Points on a hilly landscape, in no order, each with its height.
From any point a climber takes the steepest step (rise divided by distance) to one of its 2 nearest points. It stops when none of these is higher. Distance is the straight distance between rows; heights are no part of it.
j149 height 69: [147 162 137 113 156 155 125 158  99 152 146 143 113  69 142 101 129 120
 154 128  81 143 132 119 139 203 104  84 152 132  46  86  90 126 133 127
 153  83 136 103 122  91 189 204 128  68 128 182 154 117 130 139 121 104
 139]
j248 height 262: [120  95 112 174 128 111 113 114  89  97 123  85 151 134 122  93 137 134
 169 159 143 198 109  97 146 139 119 178 121 127 110  95 205 168  88 127
 149  55 111 157 146 115 150 113 118 140 114 176 122  98 113 101  81 130
 159]
j189 height 308: [119 115  94 146 110 132  84  66 152 106 100 142 121  93 119 108 142 126
 141 105 109 189 174 101 118 133 162 175 149  94 215 176 142 127 167  86
 116 168 111 163 113 122 110 119 147 170 177 141  79 180 174  97  49 127
 123]
j175 height 433: [126 120 154  81 144  94 115 100 119 117 161 114 122  79 136 131 129 125
 141 143 153 168 115 109 169 129 130 146 158  68 140 103 139 168 111 102
 161 108 126 177 162 110 138 140 109 124 132 109 184  63 109 105 100  88
 115]
j44 height 370: [139 121 155  95 149  95 126 157 108  93 150 143 108 113 111 171  89 110
 106 147 129 110 106 134 124  67  93 149 107 117 134 149 101 146 127 135
 182 125 125 120 126 138 118  98 104 166 134 121 175  89  76 117 145 100
  88]
j40 height 62: [137 163  89 122 168 119 104 126 172 125 160 115 166  62 141 133 127  90
 181 136  64 169 167 107 104 165 142 157 169 108  53 172  77 140 133 121
 135  84 158 131 124 118 194 190 134 151 171 195 173 146 147   7 108  67
 115]
j391 height 115: [117 142 109 125 142 126 109 118 166 125  85 127 128 156 132 156 152 100
 141  96  90 116 153 139  94 118 145 151 137 129 179 167 123 107 143 127
 136 119 139 110 128 140 148 125 142 189 136 146 123 171 160  84 101 136
  86]
j558 height 388: [121  90 138  98 103  79 107 167 117  73 152 100 162 151 134 141 115 156
 142 110 166 144 159 107 166 128 120 203 137 112 161 164 141 134 118  98
 154 139 117 159 155 100  94 106 115 177 124 126 146  51 115  96 145 129
 135]
j770 height 227: [111 144 117 140 129 177 121  96  74 136 110  94  98  95 125 119 138 139
 148 164  96 151 118 118 151 149 138 101 155 125 119  80 137 141  84 128
 143  26 121 131 126 107 171 173 149  93 124 160 122 138 116 187  77 122
 154]
j360 height 87: [135 182 165 142 153  57 132 166 107 150 121 117 128  92 150 131 150  93
 186 105 109 154  90 138 171 153  97 144 127 138 100 146 105  91 104 143
 161 101 165 139 158  84 170  98 118 146 101 166 180  83 123  48 138 123
 100]
j381 height 153: [125 137 158 138 170  97 179 129 195 190  99 156 161 155 150 112 143 138
  89  88 137  66  95 173 117  84 103  89  81 151 155 133 157  93 129 160
 100 194 147 115 149 197  95  88 115 135  95  93  97 161  94 112 190 142
  74]
j706 height 386: [118 142 147  54 149 101 142  95 165 158 149 116 126 105 162 146 159 152
 138 120 164 126 117 123 151 144 142 119 165  80 147  99 131 155 114 100
 125 143 128 160 180 133 132 161 123 107 133  69 168  79 122 117 139 118
 106]
j484 height 346: [123 110 115 146  81 122 141 171  92 106 133 130 150 175 126 114 133 204
 133 117 148 114 141 128 165 156  99 143 120 162 108 143 144 114 116 130
 104 152  99 141 118  94  65 106 131 105 114 122  59  92 120 207 182 168
 177]
j788 height 184: [126 143 116 148  76 105 156 119 102 140 179 141 136 102 132 109 148 132
 113 141 181 134  89  99 152 150 138  85 123 168  75  88 128 110 119 133
  66 217 126 138 113  73 125  87 105  55 139 105 119 115 166 163 160 173
 206]
j255 height 345: [140 136 165  77 104 138 147 174 122 158 183 125 121 155 144 139 124 150
  77 129 176  59 131 127 151 143 120  58 142 150  59  91  92 114 140 133
 117 164 126 104 132 102 135 169 114  63 107  95 174 115 134 198 184 127
 152]
j303 height 225: [120 119  91 154 115 162 172 105 127 101 132  87 160 135 146 124 112 158
 139 158 170 119  98 113 109 121 159 113 125 156  91 107 164 164  82 118
  55 105 112 139 119 158 136 141 129  75 132 117  90 110 127 151 153 143
 188]
j810 height 540: [147 127 100 163 131 167 139 157 127 106 100 126 139 159 125 136  85 111
  97 143 102  68 109 135  93  80 101 115  81 170  95 160 120 106 131 153
  94 110 123  93  91 188 124 104 141 146 142 155  90 180  90 134 166 138
 119]
j887 height 78: [138 174 156 137 161  93 126 160 102 150 145 117 130  72 151 107 153 117
 188 116  98 174 110 114 171 200  98 134 157 130  60 102 113 125 105 126
 166  87 147 143 157  65 193 162 112 109 112 194 177  78 131  66 116 117
 130]
j207 height 459: [118  84 160  96 112 117 117 163  74  59 169  96 113 165 100 180 104 127
  91 150 161 111 137 115 124  85 135 158 141 149 103 122 115 139 101 130
 179  92 116  91 140  75 144 140  96 147  97 137 187  77 127 166 112 133
 143]
j989 height 301: [136 125 104 145 109 166 111 111 163 183  71 109 127 153 129  86 152 173
 191 122 106 189 157 141 131 209 117 147 158 111 175 107 176 146 127 104
 115  92 108 164 118 164 101 163 160 137 142 126  64 130 104 140 134 117
 151]
j328 height 402: [153 130 149 137  88 122 107 155  94 165 131 158  93 149  87 110 127 123
  92 128 137 129 141 127 148 163 101 127 127 121 109 114  94  84 161 132
 140 203 127 122 118  84  85 101 131 122 135 113 134 129 130 171 142 158
 147]
j174 height 197: [116 127 115 115 105 177 121 130 145 129 128 105 119 178 121 147 131 171
 101 124  84  71 170 141 118 138 145 117 142 130 171 161 102 110 133 119
 132  99 110 102 119 157 111 181 171 144 138 119 101 167 116 193 150 130
 106]
j237 height 343: [115 103 141 138  99 130 159 161 116 117 103 127 142 196 120 141 113 167
  94 104 171  74 116 144 129  89 120 132  98 177 130 142 148  98 128 144
 107 174 106 114 124 124  81  93 107 139 101 116  92 119 127 184 164 168
 158]
j469 height 438: [139  78 114 125 127 157 131 123 140 102 117  84 129 177  99 150  91 110
 111 152 163 115 121 122  87  94 143 159 128 124 109 127 145 151 114 111
 116  99 115 123 126 166 121 138 125 162 138 131 141 122 108 120 133 125
 140]
j832 height 144: [130 163 134 148 173 103 160 118 180 168 128 196 171 113 168 115 158  90
 105 104  88  91  96 159 103 103 112  58  69 156 134 137 136  96 119 186
  98 187 165  96 148 174 150  96 127 107 103 107  99 194 125  87 175 137
  65]
j474 height 415: [145 153 192 124 123 154 150 147  82 214 122 178  74 124 105  99 129 112
 118 139 154 130  93 173 165 149  97  65 120 114 123  67 109 113 145 158
 162 151 141 127 125 110 108 119 118  63  86  92 142 116 116 180 145 123
 132]
j388 height 383: [116 105  93 104 107 158 137  76 114  92 182 120 114 113 101 149 102 163
  67 163 125  85 155 100 130 111 176 121 147 112 127 149  78 135 136 104
  81 120  97 147 107 128  96 150 146  91 158 100 100 150 127 219 138 127
 144]
j596 height 94: [168 123  98 126 141 147  92 164 169 141 121 127 125 147 115 130 109  89
 143 135 114 139 168 128  82 157 106 150 149 111  78 150 109 134 167 111
 136 122 141 113 111 147 140 165 150 166 162 165 137 159 136  64 143 102
 117]
j156 height 514: [142 119 115 168 111 105  77 152 110 115 138 168 130 134 113 103 143  91
 174 115 112 206 153 129 110 160 103 169 131 125 112 133 152 122 166 138
 165 174 128 130 104  80 137 102 127 159 137 179 116 131 166  70  99 132
 153]
j250 height 390: [112 147 152 127 150  92 171 153 118 123 131 125 134 109 151 158 123 134
 100 124 138  68  59 138 140  74  99  91  73 178 105 129 125  99  80 156
 113 143 140 101 148 145 129  71 111 113 105 109 146 110  90 140 171 155
 105]
j973 height 372: [174 113  80 154 141 172 135 125 137 143 107 152 122 119  97  98  76 102
 122 175 133 135 115 127  96 125 105 119 111 110  94 121 125 165 166 126
  96 115 114 155  95 184 101 116 138 117 162 129  91 161  87 123 151 100
 144]
j691 height 337: [128 134 109 152  97 110  86  95 163 152  78 133 113 129 105 107 147 123
  98  96 130 146 174  92 146 159 143 172 148 101 172 160 110  76 159  90
  96 207 127 153 148  99  86  96 148 158 169 126 117 172 166 105  86 176
 125]
j809 height 588: [140  94  90 187 126 152  96 134  91  86 112 153 123 155  92 117 113  91
 159 149 111 186 138 136  73 110 117 154 109 137 113 124 178 157 159 152
 153 117 114 117  78 124 141 107 127 160 135 186  88 169 155 108  78 126
 164]
j451 height 387: [130 167  99 130 138 129 104 119 158 174 102 190 116  98 135 101 151 160
 150 113  56 160 165 138 130 181 114 111 124 112 163 151 108 124 169 133
 125 153 133 151 117 145 103 127 174 118 159 108  77 180 123 145 126 113
  96]
j290 height 488: [125 110 146 147 118 102 126 159 147 140  68 128 109 168 101 123 117 161
 107  81 126 116 155 153 139 113 109 194 107 117 216 179 127 105 160 123
 157 169 131 130 136 149  41  80 123 209 132 104 100 129 105 134 135 156
  95]
j746 height 137: [138 153 131 182 140 102 144 101 176 161  99 193 148 119 136 114 147  69
 111  97 113 129  88 153 100 106 123 112  71 156 149 161 116  76 145 164
  97 214 156 105 138 154 130  54 124 142 121 109 105 189 142  62 132 150
  84]
j220 height 186: [111 134 129  85 109 198 108 146 141 137 148 138 121 187 127 139 132 143
  97 116 103  73 209 155  95 141 148  85 153 117 134 133 113 115 171 134
 140 118 124  72 105 142 134 209 168 108 131 124 116 185 173 193 137 114
 128]
j337 height 95: [114 173 153 115 155  59 127 129 127 129 110 114 135  84 166 151 148 112
 180 100 101 145 108 138 177 114 116 142 129 115 180 165 119 112 105 120
 157  83 160 160 161 113 158  89 123 162 108 138 167  94 115  58 116 104
  74]
j98 height 105: [151 127  91 148 137 148  87 146 182 155  88  91 111 170  96 147 119  89
 135 125 102 136 189 125  91 142 130 176 158 111 157 183 107 113 159  96
 137  99 145 126 124 145 125 150 162 206 173 169 132 192 151  64 111 125
  93]
j400 height 239: [122 138 120 107 140  93 133  63 161 101 156 170 137  64 155 143 140  99
 101 124 126 126  96 101 130  97 163 108 105 106 165 150  99 127 137 124
  97 196 140 151 152 136 137  84 123 115 153  84 152 146 142  96 113 128
  84]
j653 height 439: [163 118 166 125  91 161 104 184  73 136 140 149  90 173  80 121 101  97
  85 143 134 111 155 131 113 139  97 112 136 137  78 101  88 105 171 144
 165 156 125  81  93  90 126 145 121 109 122 149 155 142 142 177 133 136
 146]
j557 height 413: [133  87 154  90 105 134 120 139  72  87 196 120 101 125  83 151  95 131
  72 172 167 127 136  99 138 106 137 133 152 123  92  92  95 156 121 124
 152 117 108 125 120  73 115 143  91  92 116 110 171  85 114 204 116 119
 160]
j369 height 223: [104 150 113 129 134  89 146 102 148  70 168 161 162  79 185 146 153 148
 115 101 119 102  95 117 133  93 141 100  99 153 141 164 115 117 119 136
  87 186 135 114 128 130 136  91 116 108 134 100 117 134 145 123 145 148
 112]
j629 height 162: [136 102 141  99 138 132 155 137 204 157 118 130 152 198 139 141 110 123
  60 106 166  38 129 149  91  81 135  94 105 139 137 131 129 118 159 137
  97 187 132 112 146 189  99 124 117 148 117  94 135 167 114 134 177 134
 104]
j795 height 348: [142 136 152 111 101  76 101 221 110  96 143 115 131 157 127 144 115 179
 128 103 108 116 185 122 173 152  80 195 129 127 126 182  91 107 118 123
 172 132 137 124 131  98  73 114 130 180 136 129 151  65  91 125 179 138
 108]
j487 height 453: [130 138 196 120 144 108 161 143 105 210  81 158  84 128 108 114 130 131
 135 119 152 136  78 190 163 108  76 112 108 114 166 102 137 104 127 155
 174 131 146 130 155 139  90  86 116 121  76  75 131  95  85 155 152 131
  94]
j407 height 233: [136 131 132 121 144 169 157 152  87 133 123 144 120 130 134 120 110 143
 144 159 138 118  99 160 138 115 100  88 117 129 111  81 145 166 111 155
 139  81 116 130  97 155 117 134 114  80 105 120 111 103  88 178 161 110
 147]
j781 height 374: [152 114 161  79 120 119 139 180  98 110 193 128 119 129 123 145 108 144
  95 145 157 101 123 117 143 149 102 111 148 132  60  93  82 143 123 122
 148 139 114 109 122  92 125 162  99  85 116 116 183  68 104 168 178 114
 139]
j743 height 84: [154 123 140 110 166 113 101 170 163 129 161 141 143 146 130 139 128  83
 171 115 122 169 161 142  76 160 115 149 161 103  70  98 139 160 159 126
 166 125 140 105 109 123 177 181 112 153 128 175 181  96 165  25 126  84
 125]
j307 height 489: [113  21 136 106 102 106 130 151 105  48 179  85 177 194 103 144  82 149
 117 148 203 146 125 118 115  76 146 211 101 155 165 132 196 180 105 123
 175  91  87 147 167 123 105  96 105 169  87 137 130  47 108 139 107 121
 165]
j495 height 421: [109 101 115  76 118 137 129  63 117  99 192  78 116  78 117 168 114 145
  73 164 136 111 138  83 145 113 188 121 171 106  90 122  86 135  96  95
  84 110 114 145 146 103 133 163 136  84 149  97 156 114 125 187 110 134
 139]
j733 height 280: [118 103 116 155 126 153 134  84 131 147  83  84 134 153 124  98 159 146
 192 138 152 190 110 131 125 149 135 152 145 120 177  86 223 172  93 112
 124  68 104 172 140 149 137 145 128 140 113 138  88 103 117 113  91 125
 153]
j113 height 534: [101 116 170 146 116  80 154 152 137 135  91 128 127 137 125 106 129 211
  98  67 130  92 126 159 181 103 107 174  85 141 211 176 135  82 129 129
 137 174 122 135 146 142  31  75 122 170 105  82  76 101  89 181 154 157
  95]
j393 height 320: [113 123  98 161 131 191 159  57 131 110  91 121 122 131 115 116 116 138
 102 154 125 104 108 120 108  99 179 116 104 141 185 123 139 130 115 130
  77 112 101 144  99 177 110 120 142 110 125 116  78 175 135 170 100 144
 128]
j159 height 490: [113 131 173 131 131 103 173 134 113 179  83 133 111 127 113 115 135 177
 110 109 163  98  77 149 185 104  95 125  87 143 162 132 138  82 108 130
 120 152 127 144 158 141  67  72 119 124  89  72 100 100  80 179 161 159
 105]
j842 height 680: [123 114 106 164 123 195 119 136  62  97 112 133 112 153 107 127 110 112
 150 162 108 145 138 143  91 103 141 104 120 142 109  92 161 156 127 166
 150  66 114  97  62 130 155 143 134 113 113 176 100 161 153 175  87 125
 178]
j865 height 53: [128 156  87  93 145 131  88  95 174 144 162 114 150  60 137 129 139 117
 139 134  77 159 183  97 114 187 149 142 188  84  71 147  85 124 133  98
 107 108 142 131 134 113 169 205 161 122 182 159 152 142 149  66 114  99
 121]
j529 height 214: [ 90 157 125 126 132 151 131 127  73 106 129 105 108 114 155 153 168 142
 155 128 112 122 120 123 142 134 143  93 154 160 112 100 141 116  85 134
 139  74 136  91 135  79 190 160 140  97 103 158 131 131 171 169  87 165
 155]
j883 height 505: [134 126 106 122 150 114 110  58 176 141 130 123 142  66 137 110 132 104
 157 148 139 195 123 105 130 140 149 151 161  63 125 117 149 174 119  98
 109 119 131 186 151 140 143 139 125 125 167 122 148 115 116  53  88  88
 126]
j942 height 272: [122  95  92 123 133 163 113  88 140 102 133 136 122 132 112 130 124 142
 159 142 111 175 143 144  89 118 148 152 147  98 186 134 158 183 148 117
 138 111  99 144  86 161 111 157 136 155 151 124  85 138 130 135 103  93
 134]
j952 height 364: [117 162 114 151 114 121 110 110 164 166  84 150 124 145 134  95 164 182
 105  94  82 110 175 114 149 181 135 122 121 121 165 160 111  84 148 108
  96 165 135 143 140 134  90 128 175 130 145 108  85 182 138 163 127 166
  99]
j627 height 366: [103 131 177 122 132  90 169 165 124 149 108 121 126 173 139 164 135 134
  97  88 159  57  94 166 120  67 114 106  97 186 139 132 144  77 111 164
 137 169 144  71 148 125 122  85 104 154  75 115 140 121 131 143 164 175
 116]
j213 height 418: [160 166 123 144 121 131  97 165 148 189 125 204 111 111 123  81 142 135
 165 103  85 172 165 158 119 211  89 109 123 116  96 119 111 117 187 146
 137 188 144 128  97 119  99 139 160 109 146 127  91 146 139 124 155 112
 139]
j548 height 241: [ 94  98 110 134 120 131 146 119 108  62 145 104 154 144 157 149 132 166
 160 123 156 141 104 129 122 105 148 145 127 154 156 126 183 159  93 122
 117 117 102 130 129 121 135 127 122 127 113 129  93  84 145 144 114 142
 163]
j293 height 347: [106 161 118 102 129 105 131  84 200 158 115  84 157 113 175 124 184 174
 170  96 131 141 146 110 164 179 156 153 174  91 191 148 142 130  97  78
  91 122 133 173 177 147 126 162 147 137 146  95 125 100 134  80 134 129
 102]
j38 height 212: [131 120 113 117 108 137 177 108 151 151 140  84 149 129 147 121 112 134
 110 156 207 102 103 102 112 120 163  86 133 154  63  82 157 154 101 121
  48 159 124 145 144 142 139 136 111  52 136  85 142 122 138 141 157 147
 188]
j226 height 244: [ 99 106 106 146 137 128 110  95  82  70 174  72 133  80 138 125 134 153
 167 169  97 188 114  98 155 145 145 153 149 118 111 110 164 178  75 117
 153  22 108 147 128 106 169 164 128 123 134 169 137  96 109 141  75 101
 156]
j689 height 198: [118 133 144 110  96  98 167 118 154 172 154 113 132 141 152 132 154 131
 113 119 208 116  88 119 121 127 157  79 130 169  95  87 150 120 117 129
  76 232 136 131 155 109 143 120 101  79 129  73 163 120 166 120 152 168
 175]
j353 height 487: [143  94 111 163 122 190 161 136 179 114  87  62 158 198 136 133  82 106
 105 138 166  60 105 130  82  89 138 120  92 175 104 136 155 122 102 127
  61  93 120  96 116 211 126 136 138 142 123 133 105 154 104 120 167 136
 143]
j141 height 324: [121 141 105 108 115 123 114 128 198 144 126 100 153 143 168 124 162 200
 186  99 100 150 168 136 140 197 130 155 168 104 162 143 142 153 112  97
 115 111 118 154 136 159 105 183 160 150 156 105 106  91 111 114 165 110
 124]
j953 height 261: [105 124 147 110 133  78 132  86 179  82 128 169 167  81 183 124 146 113
 117  63 135 125 114 135 122  79 171 134 101 118 233 181 131 120 167 115
 123 232 143 128 142 153 114  74  97 165 131  93 125 145 170  57 113 128
  86]
j948 height 344: [144 109  99 149 146 170 161  81 148 138  99 165 113 124  94 108  90 104
  97 166 152 116  99 133  95  84 150 111  91 112 158 107 134 161 163 133
  80 154 109 167  98 193  86  83 118 107 145  94  96 167 113 144 127 121
 133]
j87 height 417: [112 152 144 154 138 100 147 149  75 120  97 125 112  98 139 141 134 128
 142 121 121 122  66 131 169 105  92 119  90 168 113 138 124  82  85 146
 136 106 145 116 141 103 140  71 125 126  99 130 129 107  99 143 134 162
 114]
j536 height 203: [ 92 172 117 136 133 148 141 125  99 116 126 144 129 115 166 151 176 142
 121 112  92  83 119 124 144 127 141  61 113 181 118 131 115  80  99 156
 112 120 147  79 130 102 177 135 151  91  98 147 107 187 175 175 123 180
 122]
j142 height 352: [117 129 112 123 115 127 145 108 129 109 143 153 126 126 118 129 127 201
  76 130 118  71 135 117 169 116 132 121 108 121 174 160  92 122 143 117
  99 157 102 159 119 134  61 108 132 112 140  81  80 135  95 220 156 136
 118]
j247 height 584: [125 108 151 134 120 163  94 143  71 115 125 130  93 162  88 126 133 107
 136 144 107 162 166 144  98 128 118 136 162 121 113  87 151 148 140 139
 201  66 122  93 105  84 166 172 120 134 112 181 145 139 165 150  61 115
 144]
j570 height 210: [ 89 161 102 131 141 109 155  82 156  68 160 141 171  93 189 154 177 133
  94 113  98  86 115  93 110 101 174  79 108 177 129 156 107 104  86 141
  74 159 153  86 153 128 184 131 132  90 117 117 131 189 182 131 125 173
  99]
j900 height 457: [183 153 125 175 127 133  90 160 144 194 107 187 113 114  98  73 123  70
 184 110  99 203 145 158 105 210  88 145 126 131  75 113 119 114 180 144
 154 171 143 134 114  98 135 127 151 139 144 174 112 157 132  61 124 101
 147]
j403 height 251: [125 130 114 108 151 146 117 131 115 116 142 156 123 117 144 125 145 149
 180 136 100 177 130 157 110 150 110 117 148 115 131  93 153 180 134 139
 161  94 115 129  95 132 147 164 128 118 122 137 108 106 128 141 122  90
 140]
j622 height 519: [119 104 162 127 127 114 102 165  76  87 164  98 118 174 113 155 136 107
 133 130 132 145 158 122 106 131 134 148 163 140  84  86 148 137 114 134
 189  85 125  77 123  63 186 166 105 139  96 191 189  98 182 120  81 135
 148]
j153 height 501: [127 113 137 139 112 106  93 126  90 101 101  69 105 149  76 161 113  90
 101 144 128 119 145  75 150  95 146 188 139 121 124 162 105  98 111 109
 152  79 134 133 149  83 147 110 122 191 137 165 176 133 135 107  74 146
 113]
j236 height 73: [147 148 124 125 174 105 119 122 183 137 138 114 154 105 143 144 122  57
 165 137 125 154 122 122  84 129 148 140 150  98  61 115 124 155 122 127
 131 107 163 124 143 141 192 151 115 145 143 155 201 116 148   4 112  87
 119]
j559 height 211: [117 164  93 159 131 128 166 101 126 128 114 134 153  89 163 103 158 181
 150 134 133 128  83 112 157 147 115 102 112 158 111 130 143 134  97 121
  61 125 120 149 123 150 127 117 129  74 128 106  68 122 111 145 158 151
 148]
j824 height 411: [118 107 171  68 128  94 120 156 107  80 151  98 108 155 101 190  95 120
  94 133 147  90 142 131 130  64 124 174 139 123 164 163  97 143 116 121
 197  86 132 101 143 111 124 133  98 192 110 119 195  73 100 134 128 109
 100]
j812 height 447: [151 124  87 135 143 146 118  71 184 158 124 120 153  85 136 102 122  92
 137 158 146 168 121 109  89 149 149 122 156  91  66  95 145 167 129 106
  70 125 139 144 138 161 155 162 132  97 166 121 130 135 127  72 116 106
 161]
j872 height 106: [103 134 134 120 146  98 114 120 114  94 113 126 122 123 148 156 149 108
 170 105 109 151 123 143 123 103 141 147 136 120 174 143 151 137 126 128
 169  97 139 124 130 111 165 116 123 174 120 149 147 116 158  89  83 115
 107]
j848 height 441: [153 110 145 131 119  98  95 174 160 165  77 126 105 181  88 122 120 114
 135  95 146 154 188 141 130 143 108 200 141  86 189 153 130 121 168 113
 172 160 152 150 147 125  56  97 129 210 146 122 141 123 131  82 123 147
 111]
j796 height 297: [100  87 102 139 136 190 164  28 163  79 148 105 130 112 123 140 114 142
 138 150 127 133 110 146  68  82 217 128 122 113 218 119 160 182 118 122
  96 106  86 148  92 196 110 160 133 126 128  97  86 140 144 154  91 104
 133]
j310 height 332: [149 137 160 127 127  57 117 197 100 103 155 153 127 101 124 142  99 117
 132 112 120 134 113 135 167 106  63 172  91 127 124 182  95  97 128 141
 176 168 139 130 118 110  96  59 114 177 132 144 157  76  78  80 171 114
  96]
j180 height 285: [112 110 112 151 122 120 111  73 151  55 113 152 143  94 150 120 141 111
 135  90 121 160 127 122 101  81 174 159 114 128 217 185 145 134 165 104
 116 183 120 136 110 145 126  90 117 170 149 127  90 161 181  78  68 126
 111]
j345 height 60: [131 171 102  92 169 127 128 109 155 130 162 147 145  49 166 128 145 112
 154 139  86 136 115 115 118 166 137  92 148 117  68 116  89 143 117 129
 116 111 149 120 144 123 190 177 141  88 148 136 152 134 135  88 132 101
 106]
j592 height 219: [115 145 140 136 140 199 160 147  89 167  75 135 114 158 144 122 120 143
 136 139 112  85 107 181 144  92 112  74 100 153 167 111 151 128  98 177
 143  54 122 106  93 183 123 128 133 101  83 130  87 152  90 188 145 121
 119]
j792 height 406: [157 137  65 160 144 173 138 102 155 146 110 137 166  84 144  75 103 114
 165 173 125 157 105 116  90 163 122 107 121 124  60 109 142 176 139 131
  63  86 135 142 103 186 147 148 133  86 159 136  86 141  98  99 153  94
 179]
j499 height 196: [137 144 124 136 118  99 134 125 106 135 152 148 137  84 142 102 149 133
 150 135 154 168  82 112 162 164 102 120 128 127  85 106 130 128 119 125
 104 172 131 155 137 100 126  98 116  90 135 118 129  83 117 116 148 142
 156]
j818 height 208: [127 138 125 146 118 201 134 134 122 170  68 108 112 183 122 115 121 143
 117 138  81  85 138 154 138 137 112  98 112 148 182 145 119  99 125 140
 128  59 115 110 115 186 121 148 165 134 112 129  84 178  86 183 146 124
 100]
j789 height 583: [149  99 146 149 134  97  95 133  98 109 143  85 115 140  67 136  98  78
 126 166 132 165 156  90 143 110 122 201 137  89 103 144 135 151 126 119
 192  56 123 156 140  98 140 129 110 196 143 189 190 133 125  62  69  92
 110]
j777 height 471: [108 112 117  98 135 145 129  83 146 105 147  71 130 126 135 170 127 111
 109 142 134 107 135 112 100 106 186 126 160 116 107 126 117 128  94 108
 107  92 131 110 144 135 170 167 142 127 136 122 163 133 148 129 103 135
 117]
j204 height 373: [127 144 125 147 105 112 127 149  91 133 134 177 107 117 115 113 137 174
 107 122 110 112 127 132 175 146  96 109 109 127 132 145  96  96 154 138
 119 173 121 141 105 101  70  84 136 100 133  99  86 129 111 207 161 153
 133]
j713 height 351: [154 131 156  94 115 172 147 148 103 166 182 148 109 115 126 107 102  97
  91 152 164 101 138 127 129 156 134  44 141 117  58  45  95 142 159 146
 118 149 123 106  87 113 149 175 111  30 122 122 169 124 149 179 148  99
 172]
j463 height 485: [165 129 115 144 119 184 124 184  72 126 117 145 104 149 105 114  73 105
 106 162 101  92 141 137 115 117  84  98 105 147  69 132  93 121 166 155
 138 100 120  93  72 143 127 132 141 111 131 160 110 165 101 174 157 117
 138]
j385 height 452: [121 153 145 142 117 103 109 138  86 137  77  96 101 140 113 147 150 106
 122 114 117 111 115 104 166 132 118 148 134 149 124 144 106  66 105 121
 139  96 145 121 160  76 157  97 129 156 113 152 152 129 140 128  99 176
 108]
j73 height 174: [131 116 160  80 116 165 124 152 162 181 131 145 118 203 122 128 122 110
  55 111 150  49 175 148 103 124 141  67 133 120 128 112 108 107 195 141
 125 177 139  91 136 149 121 166 139 114 120  89 155 184 157 176 149 124
 116]
j654 height 381: [142 142 166 117 134 156 157 124  80 172 160 154  89  89 116 117 117  97
 113 167 168 130  92 133 141 133 135  50 127 116 100  28 118 156 120 150
 144 141 135 131 114 104 141 131 100  33 106 106 176 111 134 185 114 116
 162]
j430 height 126: [149 166 123 151 144  96 105 134 184 174  97 180 126 126 121 130 141  59
 144  87  99 141 143 151 103 139 119 144 114 121 158 177  96  82 166 141
 138 189 164 131 145 123 131  81 147 176 144 134 136 182 157  30 116 128
  77]
j987 height 436: [104  58 161 108 109  79 104 131  77  65 158  86 152 136 128 124 121 143
 138 128 178 166 128 103 176  92 152 185 124 114 196 127 191 172 107  99
 187  84 109 164 173  99 122  97 100 172  95 135 151  56 122 115  85 109
 141]

Two climbers start at each pair of points below. Name the first point that both come to, or write -.
j733 and j942 -> j883
j570 and j529 -> -
j345 and j536 -> -
j237 and j629 -> -

Call two points neighbours if one is among the 2 nearest of the other. Go from one point of each pair to the other, from neighbour to neighbour, staying as high as possible. Name the lowest point that can't be avoided.
j777 and j789 -> j237
j113 and j307 -> j310
j307 and j883 -> j536
j842 and j113 -> j255
j777 and j810 -> j469
